Points on a hilly landscape, in no order, each with its height.
From any point a ball takes the steepest step (drop divided by distance) to one of its 3 nearest points. It stops when none of these is lower. Distance is the straight distance between rows; heights are no part of it.
q342 (h 840): [125 110 133 179  88 153 135 148]
q192 (h 818): [ 90 111 170 220 113 169 171 170]
q367 (h 52): [100 105 133 194 109 169 145 144]
q773 (h 533): [162 136 142 137 131  96 144 128]
q130 (h 152): [114 102 114 168  97 154 120 133]
q874 (h 644): [170 169 158 117 169 113 149 137]
q70 (h 539): [166 131 150 161 115 101 150 135]
q307 (h 637): [ 94  84  88 117 101 146  80 113]
q758 (h 287): [ 99  88 101 159  98 172 110 123]
q591 (h 649): [178 186 178 121 183 128 149 148]
q301 (h 460): [156 130 154 176 103 116 150 146]
q886 (h 579): [174 158 165 142 161 103 157 139]
q796 (h 119): [141 129 120  84 148  97 129 110]
q101 (h 413): [ 83  81  87 142 113 174  94 115]
q403 (h 295): [149 140 129  99 149 102 136 119]
q81 (h 385): [145 119 122 128 115 103 129 127]
q897 (h 190): [127 140 119  66 156 100 116 109]
q526 (h 151): [136 127 155 209  90 133 156 158]
q991 (h 29): [104 117 156 213 100 161 162 164]
q843 (h 512): [156 150 138 102 162 108 136 121]
q490 (h 375): [145 175 140  76 177 122 128 127]
q5 (h 307): [129 160 133  66 172 115 123 115]
q733 (h 257): [138 150 130  81 164 102 129 115]
q866 (h 471): [ 83  88 112 178 115 177 124 120]
q531 (h 421): [ 70  72  79 137 121 184  94  99]
q558 (h 481): [142 113 115 118 109 105 123 123]
q975 (h 354): [149 126 140 166  94 120 143 141]
q223 (h 20): [119 115  96  72 127  93 104 107]
q712 (h 423): [128 182 140  62 175 129 120 127]
q899 (h 553): [173 141 165 175 118 101 163 147]
q183 (h 477): [106 165 120  44 165 117 118 110]
q77 (h 743): [115 120 139 190  96 154 144 153]
q602 (h 554): [166 136 147 150 130 100 149 129]
q262 (h 740): [105 110 150 204 110 168 151 157]
q378 (h 755): [122 108 105 111 100 107 104 117]
q703 (h 431): [ 99  89  91 136  97 159  97 122]
q406 (h 381): [113 152 120  50 172 115 122 108]
q238 (h 353): [107 103 127 189 104 169 132 144]
q567 (h 256): [101 101 119 177 101 166 127 136]
q536 (h 383): [ 86  84  93 154 117 182 104 115]
q911 (h 407): [ 90  96 130 194 116 171 147 142]
q162 (h 559): [174 145 151 140 137  95 155 130]
q674 (h 226): [140 113 120 148  95 127 128 134]
q967 (h 65): [107  96 101 153  93 153 105 128]
q431 (h 225): [123 138 113  62 150 100 119  96]
q902 (h 475): [157 131 129 127 122 100 136 129]
q471 (h 661): [150 174 155  97 177 122 136 135]
q359 (h 448): [121 103 104 138  85 137 109 122]
q968 (h 572): [177 153 166 151 146  97 164 141]
q995 (h 611): [103 181 134  40 169 131 112 115]
q597 (h 176): [120 113  93  73 115  92  95 107]
q295 (h 847): [111  92  91 113  94 135  92 114]
q646 (h 774): [ 90 181 124  28 162 127 107 106]
q414 (h 798): [164 195 174 105 178 136 133 152]
q71 (h 254): [131 117 112  93 131  92 118 118]
q235 (h 316): [108 134 104  47 148  99 111 100]
q863 (h 594): [182 176 173 142 171 115 160 146]
q988 (h 130): [127 106 117 147  94 131 116 132]
q862 (h 417): [113 103  86  86 101 105  93 108]

For each start below, name the point where the ball stops.
q863: q988
q101: q967
q295: q967
q874: q988
q235: q796
q866: q367
q183: q796
q342: q967
q378: q223
